Points on a hilly landscape, in no order, each with its height.
From any point a ball rolls to the lowest of the 6 points nearest to it. It stops when none of these is lower. Distance is the straight distance between rows; heights are no part of it.
Q376: [128  94 104 112 130 113 142 109 123 132]  h=290
Q123: [171 105  85  65 110 150 127 186  93 119]  h=482
Q670: [ 74 161 170 194 112 124 117  75 113 163]  h=605
Q403: [101 111 109 122  78 105 166 106  84 110]  h=286
Q476: [112 125 134 127 103 115 154  96 108 104]  h=456
Q872: [136  99 113 118 142 116 131 106 136 124]  h=172
Q234: [120 103  85 105 118 116 144 124 106 152]  h=321
Q973: [167 122 104  83 161 145  95 177 148 126]  h=552
Q597: [ 97 141 140 130  88 116 169 110  89 110]  h=230
Q511: [137  95  98 109 155 122 129 128 141 145]  h=182
Q311: [152  93 128 118 166 112 105 112 172 123]  h=101
Q114: [ 94 157 185 194 141 128 111  73 139 166]  h=560
Q671: [ 92 169 157 181 106 127 147 110 109 148]  h=523
Q73: [183 108 102  71 127 150 109 185 115 112]  h=529
Q41: [110  97  81 104 107 111 152 119  99 147]  h=340
Q122: [ 95 169 174 193 129 131 129  92 128 162]  h=583
Q400: [126 146 175 146 140 125 142 106 141 101]  h=36
Q507: [ 90 135 120 139  64 113 171 114  79 102]  h=234
Q626: [134 107 143 123 132 115 132  99 135 100]  h=97
Q86: [118 100 107 112 113 114 150 103 110 123]  h=372
Q160: [107 166 186 188 142 131 117  86 145 154]  h=490
Q23: [114 162 175 165 136 129 147 112 130 123]  h=285
Q553: [131 165 186 161 155 136 131 111 156 119]  h=174
Q781: [134 101 143 128 149 118 129  98 149 105]  h=54
Q156: [ 77 169 147 180  93 124 158 114 101 141]  h=242
Q314: [132 103  81  95 135 126 145 149 116 155]  h=280
Q425: [166 105  93  68 123 151 119 187 110 123]  h=452
Q399: [ 64 165 141 203  85 126 129 105 100 164]  h=384
Q710: [156 110  96  80 147 141 110 175 136 135]  h=393
Q633: [131 112  72  89 125 134 144 160 101 151]  h=315
Q618: [156 101 148 121 163 118 100 101 181  96]  h=85
Q473: [135 145 177 140 149 130 128 104 149 101]  h=76
Q676: [187 131 116  84 169 138  62 184 180 108]  h=438
Q728: [128  98  93 106 129 119 148 115 117 144]  h=291
Q233: [ 60 168 126 179  58 118 171 132  72 131]  h=196
Q731: [148  98 104 108 171 128 102 139 165 143]  h=229
Q100: [202 102  95  62 107 151 104 184 116 106]  h=602
Q286: [136  98  93 102 147 127 134 134 130 146]  h=206
Q455: [129 104 133 118 128 117 145  99 131 106]  h=195
Q561: [140 109  86  93 136 134 134 159 121 147]  h=301
Q305: [ 69 165 131 192  65 124 157 133  79 149]  h=198
Q966: [114 146 166 141 131 125 143 105 127 101]  h=158
Q778: [141 107 160 122 155 120 118  95 164  95]  h=67
Q995: [159 114 105  96 168 134  96 169 163 137]  h=453
Q525: [147 101 140 118 150 115 115  94 164 110]  h=68
Q839: [104 111 101 108  95 107 161 100  98 126]  h=333
Q559: [186 110 101  67 130 150 101 186 125 103]  h=582
Q508: [ 74 157 187 202 125 124 102  64 129 158]  h=588
Q72: [149 101  96 104 154 123 122 138 152 143]  h=49
Q526: [162 109 111 111 178 125  90 156 175 133]  h=421
Q685: [188  89  87  64 100 147 115 181  98 106]  h=549
Q24: [173 124 109  96 165 140  77 183 169 118]  h=500
Q996: [134 120 154 128 139 125 136  96 143  90]  h=74
Q198: [164  96 120 118 168 120  86 118 188 120]  h=191
Q200: [ 79 172 134 174  76 120 163 130  86 131]  h=187
Q211: [177 125 115 102 181 134  69 161 190 124]  h=209
Q414: [ 95 172 162 178 111 135 149 109 117 140]  h=609
Q836: [143 113  87  81 133 140 141 180 110 138]  h=352
Q994: [ 94 176 167 180 120 134 140 103 125 153]  h=670
Q266: [109 168 169 159 123 132 148 112 128 126]  h=471
Q639: [144 103 101 102 156 136 118 153 148 147]  h=200
Q81: [112 168 178 172 148 136 131 106 147 138]  h=331
Q689: [110 155 163 145 123 125 154 110 119 104]  h=394
Q557: [102 168 154 162 100 125 160 117 107 120]  h=589
Q993: [188 116 111  78 145 148  79 187 152  99]  h=636
Q829: [ 67 168 132 196  73 124 149 113  85 161]  h=232
Q435: [195 120 116  80 148 146  81 184 159 106]  h=599
Q318: [180 114 104  77 136 151  95 192 135 112]  h=585
Q938: [ 53 167 119 199  64 123 162 129  76 150]  h=199
Q616: [ 74 168 151 193 101 124 131 103 107 160]  h=511
Q620: [152 109  85  69 124 149 138 181  94 131]  h=407
Q43: [141 122 169 128 158 123 119  99 170  87]  h=75
Q552: [ 82 170 168 198 114 123 125  94 114 163]  h=625
Q596: [144  95 113 118 151 123 121 113 154 127]  h=128

Where does a ball stop that starts at each point below?
Q41 | Q72
Q670 | Q200
Q399 | Q200

Call two points neighbours if one is among the 6 nearest of the other. Go from one point of each pair to the other, from neighbour to neighbour, staying as low as possible. Name the highest point that can't be avoided.
Q200, Q597 | Q507
Q72, Q200 | Q839
Q72, Q400 | Q596
Q781, Q400 | Q996
